Points, in no order, along strands that fork and pass close to each other.
Points whose rows are less than 98 apart are linked; no others are. Some points are linked to none.
z650: [ -8  24  13  17 -21  11 -19  29 -41 -17   3  15 -36  11  -9 -22  -3  51
  32  24  -7  47  20   3  18]
z596: [ -9  14  -8   0   2  35 -11   2 -36  -4 -41 -49  -8 -23   9 -10  -7   3
  -4  -4  32 -28  12 -17 -15]
z824: [ 14  12  -2  16   3 -23  -9   2  55 -15  13 -17  -6 -12  20 -15  -4 -25
 -12  26  26   7  11 -15 -41]
z82: [-29 -36 -36 -25  48  13  -6 -70  -8   3 -12  12   7  -5  29  -6 -12 -13
  22 -34  28  -7  19 -14   7]
z621: [ -5  -6  -4  -4   0  51 -14 -23 -39 -53  19   8 -30 -36   7   6 -11  31
  30  -2   7 -45  20 -15 -39]
z666: [-20 -22 -26  26 -33  32 -20  38 -36   7  17 -36   1 -40  10  13  24   6
  17  29  19   3   1   2 -10]
z330: [-11 -59  21   9   1   4   5  16 -16   4 -13 -16 -44   7  -4   6   9  18
  14  10   6  49  21  32   1]
z674: [-16   6  23  16  37  27 -21   7 -25   5 -12 -18 -39  25  23  29  25  -1
  16  30 -12  21   0 -31  14]
z836: [ 26  22  21 -30  19 -12  -2  26  -4  33   2   3   7  34  11  10  27  -3
 -32  -3   8  17 -28 -24  30]
z931: [-42 -28   9 -13 -12   5  12  27  20  -9   3  19  -4  18  -5  38  -8   3
  21  -8 -10  -5  23  12  40]
z24: [ 15  34   7  22  -2 -23  18  16  26  21  14 -27  31  30 -33  34  63  27
 -45 -13  22  -7   8  13 -10]
z252: [-25 -35  -5  25  17  15   0   3 -60   3 -22   5 -32   4  -6  31   1 -13
  53  -7  25  -2  45   1  -7]
z422: [-20   2  22 -26 -12   8  -3  15  34 -17  -5  32  18  26   8  24  -7  -3
 -18  12 -27  -3   4  52  50]
z331: [ -7  -9   0 -31  11  24  -8 -29 -11 -20  44  11   4  13   8  24   4   9
  -1 -10 -36 -21 -25 -62  22]
z231: [ 18  45  16  26   4 -15  -8  52  25   5  35  -4  12  45 -22   6  62  28
 -38 -33  37   2  -7   6  20]
z527: [  5 -34  -2   5  -5  14  -5 -29 -38  -3  47 -10 -25  -9 -19 -19  15  53
 -21  39 -32   6 -12 -18 -32]
z202: [  4  -9 -19 -36   4  -2 -25 -17  37  15  -6  21  52  -7 -17  12 -30 -33
  -7  -8  12 -10   5  67 -24]
z241: [ -5 -30   4  34  -6 -35  27  15  15   7  -1  12 -27 -20   1  -6 -12 -60
  24   0  32   7  45  20 -21]
z338: [ 19  18 -10 -45   3 -17  -7 -44  56   7   1  34  33  -8  -1  12 -24 -30
   0 -15  -9 -36  25  39 -31]
z870: [ 23  27   8  13   1   2 -34  21  43 -14 -23   6 -11 -30  22 -32  -7 -65
 -15   6  -2 -30  44  -2   5]
z94: [ -8 -28  13  25 -10 -12  27  33  13 -33  34  -6 -11  -4   8 -52  16 -13
 -34  16  23  42 -13  -8  32]
z733: [  6 -32 -12  42 -16   3 -16  27  -6 -39 -14 -24   6 -25  29   8 -10 -17
  -1  14  54  20 -22 -11  -3]
z85: [-29 -17 -18  -6  10   0   7  -7 -30  24  -6   5 -27   1 -20  10 -23 -18
  48 -33  29 -35  40  -1 -26]
z124: [ -4  53 -19  26 -19  50 -23  31   5  -7  -5  -5  27 -44  12 -40  -8 -16
  11  -7 -17  -5 -26 -20   4]
z927: [ 30  11   2  16 -22 -34 -31  76  43  -9  -5  24  -3  -7 -19 -12  16  21
   7  -7  35  15  12  15  11]
z229: [-21 -59 -19 -10  26  37 -19 -29 -14 -20  38   9   5 -12  20   2   7 -35
   6  -1  15 -18 -32 -31   1]
z588: [  8   5  15   7 -22  -1   2  38  48 -26  10  29  19  15  10  11  31  -9
 -23  17  -9  11 -15  63  52]
z710: [ 15  29  -4 -13   6  15 -22   9  25  -6 -42 -22   3 -26  19 -29 -19 -15
 -13 -15  12 -30   9 -14  -6]
z699: [ 22  20   1 -20  23  -6  -7   2  -5  49 -32 -19  34  13  -5   7  19 -28
 -39   5  32 -12 -28  31  -7]
z597: [ -5  26   3   1  13  -4 -31  42  21  13  -5 -10 -11  22 -34  27  -7  10
   9 -11  32 -10  27  25 -39]
z399: [  0  46   4   6 -16  24 -11   1 -37 -20  22  28 -22 -11  -9 -62  -3  29
  39  18 -19  48  -1 -21   0]
z63: [ -7   4 -48   5  33 -20  17 -57   6  36   9  52  36   9  10  19 -24 -23
  -1 -25 -15  -5   1  10  15]
z923: [  1 -38   7 -26   4 -45  31 -23 -10  42  -3   7   8  21  -4  37   5  -2
  -1  -4  -7   4  17  -5   4]
z28: [-21 -13 -33  24  32  -6  23 -51 -38  11   0  23 -14  15  -8   5 -31  -2
  43  -2  14  20  16  26 -25]
z980: [  1  -5  15  15 -24   4  15  38 -12 -49 -38  -3 -31   1  33  53   8  15
  35   1  42   0  29  -1  27]
z275: [ 34  25  26  -1  -7 -23   3  39  17  37  12  -5 -18   9 -13   9  39 -16
   3  30  22  14  19  56 -27]
z910: [ 14  35  -2 -32 -30   0 -22   0  52 -15   4  53  23 -20   4 -29 -29  24
  22  -4 -50  -2   2  -4  14]
z524: [-22  23 -10   0  11 -32  13 -37 -14  31  20 -10  65  22 -34  32   6 -17
 -40 -19  -5 -18  27   2  -9]
z88: [ -8  25   0  12 -28  -1  15   2   6 -14   5 -17 -14 -16  -8  -4 -40   8
  16  25 -14 -17  10  12 -41]
z881: [ -9 -23 -11 -24  -3  35 -23 -21  -6 -44  12  11 -26 -17  -2 -22 -21  42
  25 -28 -25 -31   2 -27  -2]
z785: [-16 -16 -10  17 -22  32  -1  23 -56 -10  27 -22  -6 -27  13 -42  19   0
 -14  34  17  23 -18   5  15]
z238: [  6  11   7  -3 -11  -7   8   6 -35  20  42  -3  -3  33 -39   6 -22   3
 -16  -3 -43  -4 -35 -17  -9]
z398: [-17 -10  23   9  -8   0 -15  26  14 -33 -40  13 -16   6  45  37  -2 -38
  25 -10  24  20  52   5  28]
z692: [  1  45  -1   3 -24  27   0  29  -3 -37  -4   1  29   6  18  12 -11  12
  -2   2  26 -11 -48   1  32]
z425: [-19 -23  28  -3  46  -5   7 -42 -14 -12 -13  13 -35  57  -4   9 -22   7
   7  -1 -14  18  11  -1   0]
z347: [-21   7   2  -4   1   6  11  39  20  -1  25  -2 -10   4  13  -4  26 -18
  -4  -5  25 -10  10 -34  28]
z436: [  0 -61   1 -22   8   5  -1  -8  -7 -23  51  22 -13   3  11  -9   3 -11
  -5  -5 -12  -6 -34 -45  25]
z653: [ 19 -44  19  17 -13 -22  27  19 -11 -18   0  14 -15  -6   5 -44  23  39
 -12  17  18  46 -17 -38  43]
z44: [ 32  30  -5 -11  -3 -25   8  -6   5  39   7  -2  53  20  -2  53  25 -13
 -23  23  21  -2 -25  44 -20]
z702: [ 32   4   9 -12 -39 -43 -21  45  52   8  15  41  17 -10 -12 -26  15  23
 -12  17  -1  12   1  23  22]
z854: [ 28  63  13  39  11  -1 -24  32  -3  13 -11  45 -12  -1 -17 -44  -5 -20
  18  23 -16  12 -46 -31   6]
z902: [  4  42  11 -14  12  17   5   1  -3 -22   7  16  29  35  19  48  -3 -16
  -4  11  11   8 -53  14  16]
z11: [-10 -38 -14  -2  16 -17  29 -64 -41  14  21  20   5  27 -21   3 -43 -15
  11 -23  -1  23  -6  21 -19]
z782: [  9  15  32  19  -2 -19 -15  20  33 -18 -23  12 -28  21   4 -13  11  48
 -15  25 -31  47  18  19  31]
z469: [-23  -9  -7 -28 -35 -15  26 -12  23  18  50 -20  18 -16   8 -10  10  -3
 -24   5 -13  -8  40 -12  -2]
z789: [-22  -4   3  -7  32  42 -14 -56 -20 -53  -5 -21 -11   0  17  -2 -12  27
  13   3  17  -7  16 -18 -26]
z455: [ -4  -3  -5  14  20  52  -1 -36 -57 -19  44   4 -26 -25   3 -19  26  33
  -7  40 -32 -26 -20 -25 -27]
z263: [ -2  -3 -11  10  19  21 -19 -17  -5 -18  40 -17 -42 -20  27 -43  26 -39
  12 -10  14 -22   0 -62 -16]
z953: [ 18  12  -3 -22 -10 -12  18 -60  16 -32  47   3  27   2  21  21 -18 -28
 -10 -10 -22  -9 -27 -32 -30]
z72: [ -3  16   1  17  23  29   4 -12  11  -6 -36  -2  12  -5   4 -13 -36 -52
  -2  -2 -31 -34 -43  14  -4]
z38: [-12   1   2 -25 -22 -12  31 -39 -47  27   2 -12  55  -9  17  36   6 -13
 -17   0 -48  -6   1   4  31]
z828: [-21 -41   0 -21 -22  19 -25  31   3 -12  16  19 -20  -6   5  -3 -14   7
  23   2 -14  14   5  -1  33]
z333: [  4 -15   6 -54 -35 -24  17   8 -11  -7 -26 -14   8   5  -5  19 -42  35
  -1 -22  34  -8   9  24 -10]
z941: [  3  23  -4 -20   2  -1 -32   9   7  29 -10 -24   4  -9  11   8  -1 -26
   9  -1  41  15  20  34 -45]
z746: [  6  23  -3 -30  -5 -35  29 -93  34 -29  31  16  -3   0  10  -2  -5 -35
  -4 -36 -35 -24  14  -3 -29]
z584: [ -8   1  24  22   4 -14  22  29  19  30  17  -5 -27   9 -11  29  37  -7
  16  21   0  33  12  16 -19]
z667: [ 19  44 -13  13 -29   3 -40  29 -27  21 -28 -35   7 -18  11 -23  10  30
  -2   8  29  24 -26  21 -17]
z310: [-27 -37  24  -1 -10  -6  41  36  -7   5  18  -7  -4  18  -2  17  47  -1
   2 -32  42  35  13  35  33]
z638: [-15  21 -14  11   9  58  -8  -8 -50  -5  -1 -33  -8 -20  -7 -20  16  45
  -7  21  -9 -29  -4 -33  -8]
z452: [ 21  -1  -7   8 -40 -18 -33  36  22 -35 -32  13  20 -23 -17 -23 -53  27
  -1   1  19  13 -25  34  -4]
z35: [-11  -4   5 -33 -30  10 -52  26  15   6  20  40 -19 -19   2 -56 -24   5
  30 -12 -23  41   8  -3  15]
z339: [-30  -5 -11  60  54  14 -12 -11 -25  24 -28   9  -9  27  -3  24   7 -35
  20 -12  23  46  22  22  -3]
z796: [ 28  34   5   2   3  13  34 -30   7 -44  28   2   1  -8  11  -3 -30  -9
   8   2 -15 -20 -54 -43 -25]
z108: [ 30  38  10 -12   8 -10 -10  22  32   2  52  13  42  30 -29  20  42 -35
 -42  10  30  -5  -5  27   8]
z268: [ 43  30  25 -23  -9 -15 -20  24  15  32  15  -1 -14  24  -7  -1  47  23
 -28  22 -10  38  16  62   3]
z691: [  1   2 -12  -9 -47   4   5  21  -3 -13 -28 -22   4 -39  -1 -20 -47  18
   4   7  -5  -6  -5  40 -22]
z946: [ 18   8  22  69 -12 -23 -20  38  35  -9 -25  11 -38  -3  -5 -22   9  19
  -4  41 -33  23  18   2   8]
z34: [  1  11 -22  12  27  -9  -3 -53  12  39 -57  -1  15 -10  12   7 -22 -14
  15  11 -14 -24  10  39 -29]
z57: [-17  24  -8 -18  22 -23   6 -30  16  31 -16 -10  42  19 -28  -6   5 -14
 -45 -10  20 -23  48  29  -4]
z373: [-30 -43  23  -3   1  -5  62  12 -26 -13 -16  29  -7  22  -2  41 -10   5
  25   1  -3 -12  -1   6  46]
z558: [-17 -55   3  -5  19 -10  37 -68 -24 -13  -5   0 -20  -4  15   5   4  27
  -1  27 -14 -15  30 -14  -2]
z526: [  2 -22   2  30   9  -7  -4   6  12 -26   4  -8  -8  -2   2  -7 -26 -23
  -4  14  21  10 -28 -14 -16]
z675: [-15  18 -21  -3  39  18   7 -46  17  15 -14  41  39  13   1  15 -29 -53
  10 -22 -30 -37 -24  21  12]
z807: [ 11  50 -29  25 -33  30 -44  25 -22   6 -13 -25  21 -44   2 -42   0  -2
  11   3  14  22  -9 -13 -28]
z282: [ -6  26 -14   4 -19  47 -25   6 -34  -7  -5 -21 -19 -40  31 -13  19  32
  22  35 -21 -13  21 -34  -6]
z201: [  9  15  -3 -15  11   0 -28  -8  19 -29   0  14 -21   0  -1 -25 -25  32
  20 -17  -2 -14  -6 -57 -12]
z901: [ 21  44   5  54  -7   8 -45  52  -6  15 -27   7 -18  -4 -11 -34   4 -47
  -9   5  -1   2   1 -28   9]
z684: [ -8 -55  12  27  21  15   7  32   8   8  11 -10  -7   3 -24  38  42  25
  -8  -6   4   5 -31 -47  20]
z874: [-27 -33   6 -20 -14 -10  52  -1 -16 -18  40   9  26  21  -6  41  26  12
   3 -20  31  22  31   6  30]
z269: [  1  36   2  -4 -13  21  28 -25   7 -26  -7  -3   0 -18 -15 -49 -31  34
 -12 -15 -86  -8   2  -6  -2]
z636: [ 24  12  13  -1  23 -12  10  -5  15 -32 -43   1  25  10   2   2 -38 -29
 -31   2  41 -14 -29  29  -5]
z178: [ 17   7   5 -36 -41 -18   9 -10 -39  24  -4 -44  50 -21   9   5   1  22
 -51  -5 -27   4  -6   8  23]
z462: [  3 -26  14  20  29  23 -31  13 -25 -19   2  21 -59   3  15   4   8   6
  27  16 -18  -8 -14 -56  20]
z642: [-12 -25  -3 -13 -37 -25  22   4   0  -1  36 -35   1 -12 -13 -18  -6  35
 -23  12   6   9  16  -7 -26]
z167: [-27  -6 -33  38  21  11  -6 -23 -28  39  18 -23 -24   0  -2  -9  20 -46
  35   3  10   0  11  -2 -35]
z61: [-27 -48 -20 -14  33  40 -21 -61 -23 -36  10  10 -15 -19  29  -7  -6 -41
  32 -31  15 -13   3  -9  -8]
z812: [ 38  28  -1  10 -17 -27 -20  24  24  11 -23 -31  -2 -32  14 -14  -4 -24
 -10  26  47  -2   7  21 -55]
z510: [-24  -8  -6  -4  10 -16   2  20  35  34 -21 -29  16   8 -24  -4  18  -1
 -44 -19  31 -28  31   5   0]
z777: [-11 -33   9 -29   4 -17  19   7  24 -12   8 -12 -17   0  -5  25  11  38
  13 -11  39  -3  50 -32 -13]
z912: [ 55  13   3   7  24 -21   1   4  33  24  27  13  46  27 -20  55  62 -25
 -29  20  37  12 -27  36 -13]
z405: [-41   2 -33  -7  10   1  29 -69   5 -11  -1 -13  35   7 -10  13 -19  17
  -5 -18  -7 -39  27 -15 -13]
z687: [ -8  13 -26   6 -12  36 -34  17   1  -5  33  18  15 -20  -8 -25 -13  15
  17   2 -24   5 -38 -34  10]
z727: [-59  -2 -25  14  32  12   9 -34  27  -6 -16   0  17  15   1  33   2  12
  20  -1   1 -19  39 -10   0]
z845: [ 14 -56  26   0 -15 -10  17   7 -18 -10  15  -8 -38   2  -1 -20  20  40
  -7  27  -7  65  -1   3   9]
z911: [  0  38  16   1 -20  -6 -11  20  -1  -9 -12   7 -26  13  29 -24  29  50
  12  29 -11  38  20 -10  39]
z431: [-18  -5 -25 -32 -20 -15  24 -57   7  18  26 -24  34 -23  12  11   6  -6
 -12 -10 -30 -40  35 -29 -15]
z837: [ -9   8  -8  28  19   9 -32  61  20  -5   6   4  -9  -1  -4 -10  21 -11
   1 -13  31  -3 -12 -65  27]
z960: [-13 -43  -5   3 -19  -6  15 -15 -40   5  36 -38   9   5 -34  10  13  58
 -44  19 -27   6  10 -13 -14]
z343: [ 26 -16   2 -38 -20 -27   6   4 -19  29  -6 -31  17 -12  15 -23  24  30
 -44  -5   1  12  -2 -26  26]
z900: [-18  11   0  18 -14  10  -5  23 -45   0  39  -1  31  28 -42   2  -3  16
 -36   2 -30  15 -52  -7  32]
z149: [ 23  31  22   2 -12  25 -24   9 -41 -36   5   8 -30 -23  17 -46 -25 -13
  29  -5   5  57  -1 -11  -7]
z778: [-25 -34 -18   7  28 -20  -1 -23  20  54  23 -12 -23  12 -15  -2  30 -16
  13 -14  -3  -8  27 -11 -29]
z877: [-33   2  10  41  50  22 -17 -17 -26  30  -7 -20 -28  32  -3  -5  18 -27
  14   5  -4  12  15  -1 -14]
z159: [-30   8 -15  18 -14  24 -16  17 -27 -19  26  32  38   2 -28 -35   3  33
   3   0 -14  15 -51 -31  45]
z349: [  1 -62  26  13  30 -25  49   9  -6  28 -25  13 -14  25 -25  44   8  -5
   6 -16  -5   3 -11 -15  23]
z250: [ 34 -16   8  22  38 -15   5   0  28  23 -34  25  11   8 -24  10   5 -51
 -13  32  -1 -18 -10  55   3]
z928: [ 29  55  12 -19   8   9  19 -14  14  14   8 -14  -5 -15   5 -30  -9 -56
   1 -12   7 -20   9  19 -46]
z895: [-20 -10 -26  11  11 -29  24 -64 -42  38  24  26  48   4  -6  39  -9 -18
   0 -15 -52 -11   4  -7  16]
z75: [ -7 -52 -12  33  10 -19  57 -51 -11   8 -14  -1 -24 -20  26  -6  -6 -12
  23  34  -3  -7   9   5  -9]
z843: [ 12  37  -4  -2 -40 -11   4  17  23 -48  29  14  45  16   5  26 -12  35
 -24   3  19  12 -34   3  15]
z132: [-13  17 -21 -42  -6  15  10   3  -5  37   2 -15  -2 -17 -14  -1 -13 -24
  27 -42   9 -48   8   1 -30]
z889: [-44 -33 -15 -30 -22  33  -5  -6 -13   0  32  -8  21  -8 -13 -12 -23  -5
  -4 -21 -59 -16  -8  15  19]
z66: [ 24  26   1  25  18 -10 -21  40 -10  42 -42 -23   7  11  -9  17  37 -34
 -13   2  52 -13  -3  48  -9]
z404: [ -8 -13  14  12  14 -12  48  -4  24  42  14  23 -19  11  17  40  39 -31
  30  21 -18  21  14  -2   9]
z794: [ -8  21  29  -3  32  40 -24  -3 -23   9 -33 -11 -40  26  13 -16 -10  10
   3   8 -44  14 -14 -16  24]
z787: [-14  -6 -20  19   4  -1  40 -36  -8   8 -34  -5  19 -19  21  17 -27 -20
  14  31   6 -20 -12  25 -16]
z171: [ -6  28  14  -4  22  15 -28 -31  14   6 -24 -19 -52  12   7 -26 -10  -9
  11  -1 -51 -17  10  -6  -9]
z679: [ 31  17   2  13   1  -2  10   8  -2 -24 -29 -22  12 -15  -6 -27 -46  -5
 -27   2  31  -3 -51  -4 -25]
z30: [ 34   8 -14 -50  -4  21  25  -3 -23  -5  31  -6  35 -30   0 -11  -3 -24
 -10 -71 -77  -9 -31 -16  -1]
z580: [-25 -14 -10   0  -4  26  10 -31  11  -5  -9  -8  13  -8   1 -17 -28 -23
  -8  -5 -58 -22 -19  13  -2]
z899: [ 27  16  10 -40   1   3  23 -33  -5   3  -8  -6  25  -2  -8   4 -22 -27
 -14 -60 -80 -29 -16   8  -7]
z754: [ 11 -17 -11 -26 -25 -13  44 -10 -18  13 -14 -16  14 -30  31  12 -15 -12
   8  28  18 -29 -19   0  -7]
z198: [ 20  -1  -6 -34 -14  18  14   5 -26   9  -8  -8  -7 -37  20 -19 -14   5
  14  10 -11 -24 -29 -31  13]
z18: [-22  30 -36  45  35  12  -1 -44 -40  13 -27  17  -9   6  18  15 -27 -21
  33  -2  24  30  32  23  -8]
z781: [-38 -22 -26  -7  38   3 -29 -44  20   6 -35   8  11   7  29  20 -13  -1
  36 -15  17   8  44   7  -3]
z821: [ 11 -17  -5 -23 -30 -39  -4  36   7 -19   4  18  12   4 -45  -6 -37  54
  -9 -33  29   0  -3 -30   2]
z855: [-35 -25   5 -36 -10 -14  41 -10  -2 -10  21  12  36  22  -1   4  -4 -27
 -21 -22  45  13  19   6  22]
z400: [ 19  11  17   8   3  23  -1   6 -26 -40 -24  15 -44 -14  26  19 -19  28
  40  29  -8 -19  -9 -50  13]
z295: [ -8 -15  29 -28  17  -3  35  12  21  22  19   8 -23  15  16  33  46  -9
  14   0   2   4  20 -41  29]
z166: [-24 -57 -32 -11   8 -14   0 -33  -4  11  46  -7 -17   6 -27  -3   7 -11
   5 -28   3 -31   7 -26 -26]
z307: [  7 -16  15 -48 -29 -19  13   5   3 -37   3   4  34   9  12   3 -34  -2
 -29 -32  51  11 -12  24  22]
z842: [  1  -5   4 -48 -19  -3 -13  27  -1  -7 -24 -29 -16  -6  11   8  -7  47
   9 -13  42 -12  39 -13  -6]
z531: [-30  10  -7  48  36  11  -2  -3   3 -13   5  14  21  23  19  36  19 -41
  15  -8  56  53   7  26  -4]
z784: [  7 -97  13   9  26  -8  30   3   4  16  -4  -1 -29 -14 -22  28  26  14
   6 -10   7 -15  -5 -48   1]
z550: [-10   7   4  -4 -17  18  13   0 -19 -16  25 -21   5  -7  11 -65   5  -5
 -33  13   6  53 -24  12  27]
z71: [ -4 -20   4 -23   5   6   7   3   1 -25  36 -11 -20  -2  13  -9  32  55
  -6  15  23  17  32 -51  -1]
z137: [ 21  40 -12  -9  -1 -12  -3   2  36  34 -11 -19  15 -17 -33 -25 -12  -5
 -36  -3 -31 -65   3   0 -24]
z957: [ -8 -54   4  16   4  25 -16   1 -54 -30 -14  -6 -37 -11   0  10  -7  19
  12  14  18   2  14   5 -14]
z48: [ 12  45   4  -9   3  19   9 -45  23 -20  -5 -19 -36 -14  16 -37 -12  15
  10   3 -67 -10   5 -18 -26]
z441: [  1  24   0  41 -23 -12 -23  19  20 -21  -4  -4 -31 -22  -3 -45 -22  10
   4  28 -27  12  27  -1 -17]
z31: [-20  23 -11  10  29   6  24 -20 -17  19  15  30  35  37   5  40   6 -27
  13   6  25  23 -18  27   7]
z332: [  1  21  32 -13  10   4  -7  12  16  -6 -27  14 -29   3  25  -5  -6 -47
  11   9   4 -10  53  15  12]
z555: [ 20  22  -9 -39  -9 -11   1 -46  60  -9   7  14 -18 -16   5 -20  -9 -37
  11 -33 -42 -38  13  15 -33]
z143: [-22 -18  16 -23  25  16  -8 -52  -2 -46  27  -9  -8  22  10   9  -1  44
  -9  11   1  22  21 -38 -14]
z553: [ 13  27  -7 -12 -23 -19  -5   0  45 -10   6  39  -6 -26  10 -51 -16  16
  29  -1 -31 -21   3 -57  12]
z571: [ 19  -8   8 -32 -31 -21 -29  13  50   3  37  39  -3 -16  -6 -33 -20 -12
  -5   1 -34  19   1  10   7]
z799: [-27 -66   6  22   0 -19  42   3  -3   5 -43  -1 -10  -7 -11  19   6  14
  19 -13  19  19  28  42  17]
z58: [ -7 -52   0  11 -20 -30  35  10  17   2 -44  13  28   7  -8  59  -5  23
  -4  -9  -4   2   0  67  29]
z448: [ -8 -14 -11 -18 -13   1  17 -37 -37  -6  57 -13  -6   4 -41  -4 -10   1
  -4 -27 -34 -32  -5  -9 -27]
z40: [ 25  -1  -7 -23  -3  23 -36  11 -25  33 -43 -18 -15 -46  38 -41   6   5
  13  17  -7  15 -16 -28  12]
z972: [-16  27 -20   2   9  -2  17 -11  20  24 -13 -14   1  -2 -15   0  -8 -23
   6 -19 -24 -70   1 -11 -32]
z747: [ 24  28  -7  24 -19 -18 -43  33  -2  20  -6  -2  18  19   6  -9  46  60
  -1  -6  25  35 -30  15   8]
z176: [ 28 -17  24  52  -1 -13   3  31  34  32 -25 -17 -12   1 -23  17  50  26
 -28  12 -23  31 -28  39  10]
z577: [-10 -46  12  -9  30  -1  13 -61 -33 -12 -29   2 -29  30  -8  14 -26  22
   7   2 -46 -23   0 -14   5]
z205: [ 31 -17  29  -3   9 -25 -26  31  23  39   8  -8  -9  19 -21 -10  45  11
 -39   9 -16  56 -13  32   6]
z341: [  5 -19   7   9   9 -18  14   4  24 -27 -50   2  15  20   4  40 -20   9
  -7  -1  24  -1 -18  41  19]
z133: [  4  26   4   3 -26 -17 -22  75  11   9 -17  -3 -20  -6 -22   3  -2  -6
   7 -19  34 -25  40   7  -1]
z185: [ 11 -29  11 -34   9 -14 -13 -14   9  27 -19   1   1  14   8  17 -20  -3
   3   2 -10  11 -16  12 -14]
z924: [ 36  54  25  12  22   2  -7  28  12   5   2  46  10  29 -38 -27 -11 -27
 -28  16 -27 -11 -50  -5  27]
z725: [ 21  35  -4  60 -11   0 -27  63  -7  21 -23 -21  -6  -1   5  -2  43 -35
 -19   9  23   2 -11  19   2]
z47: [ 14 -24  -6  -5  18 -21 -35 -42  16  37 -44 -18 -15   2  14   5 -18  -1
   8  17 -22  -2 -11  16 -51]
z529: [ 40  41  25   0  12  -2  19 -18   6  -9   7  25  -4  11 -12 -18 -28 -31
 -18  -7 -54 -17 -60 -28  -3]
z42: [  4  35  23   1 -19   3  25  29  -7 -28 -15  10 -32   7  25  30  -7  20
  32  25   6 -17   5 -12  24]
z418: [ 10  -6 -20  29 -37 -27 -18  45  -2 -13   0   0  20   8  -9 -11  18  67
   3 -26  44  20 -30   3  20]
z647: [ 29 -21  -2  32 -27 -15   2  43  -5 -21 -23 -22  -5 -13  26  14  13  27
   1   5  43  21 -28  17   8]
z467: [ 14  -3 -11 -12  -5   6 -25   6 -20  31 -37 -20   6 -15  26 -32  29  46
 -16  24  -4  19 -22 -40  37]
z257: [  3  64   2   8   9   1 -22  44  28  -2  41  12  22  31 -43 -19  19   3
 -43  -6  25  -4  -6  12   5]
z32: [ -8  -6 -29 -18 -15  -8 -28  19  34  17  -9   8  28 -24   7  19 -13 -37
  21  -2  46 -10  22  57 -29]
z712: [  6  29   8 -27 -10  31  40  -9 -36  -3  -4 -12  -6  -6 -29 -16 -28  16
  -4 -39 -81 -31 -11   0   1]
z998: [ -4  19   4   5  13 -29   9  -7  -4  37  27 -16  40  41 -34  62  35   1
 -33 -14   1  11  13 -13 -20]
z346: [ 28 -13  -2  21 -22 -22 -36  45  38 -36 -53   7  21  -7   1  23 -26   3
  -2   0  31  -8 -23  52   8]

Follow the links from the first point to the second, and from the first to the third. Name the last point that the two ways share.
z330, z133, z647: z526
z35, z924, z124: z941
z72, z941, z201: z571
z881, z467, z137: z571
z48, z159, z332: z674

A fork is a point with three links. Follow the links from the first point to the second and name the forks in between, in order.
z202, z132: z941, z526, z341, z330
z349, z946: z931, z571, z941, z526, z341
z789, z418: z571, z941, z526
z425, z855: z787, z349, z931, z571
z675, z577: z787
z88, z824: z341, z526
z373, z71: z931, z571
z727, z332: z638
z341, z398: z526, z877, z674

Name the points in between on the shortest way along the links from the first point to the second, in order.
z333, z558: z842, z777, z71, z143, z789, z621, z881, z201, z553, z910, z571, z35, z828, z931, z373, z349, z923, z185, z47, z34, z787, z75
z399, z448: z650, z911, z782, z946, z441, z88, z691, z452, z346, z341, z636, z679, z526, z733, z647, z418, z747, z667, z807, z124, z687, z159, z900, z238
z725, z85: z901, z854, z924, z529, z796, z953, z746, z555, z338, z202, z32, z941, z812, z824, z526, z679, z636, z341, z58, z799, z330, z957, z252
z778, z229: z167, z877, z674, z462, z400, z42, z980, z398, z332, z870, z710, z596, z638, z455, z527, z960, z642, z469, z431, z405, z727, z781, z82, z61
z895, z577: z38, z178, z343, z467, z40, z198, z754, z787, z75, z558
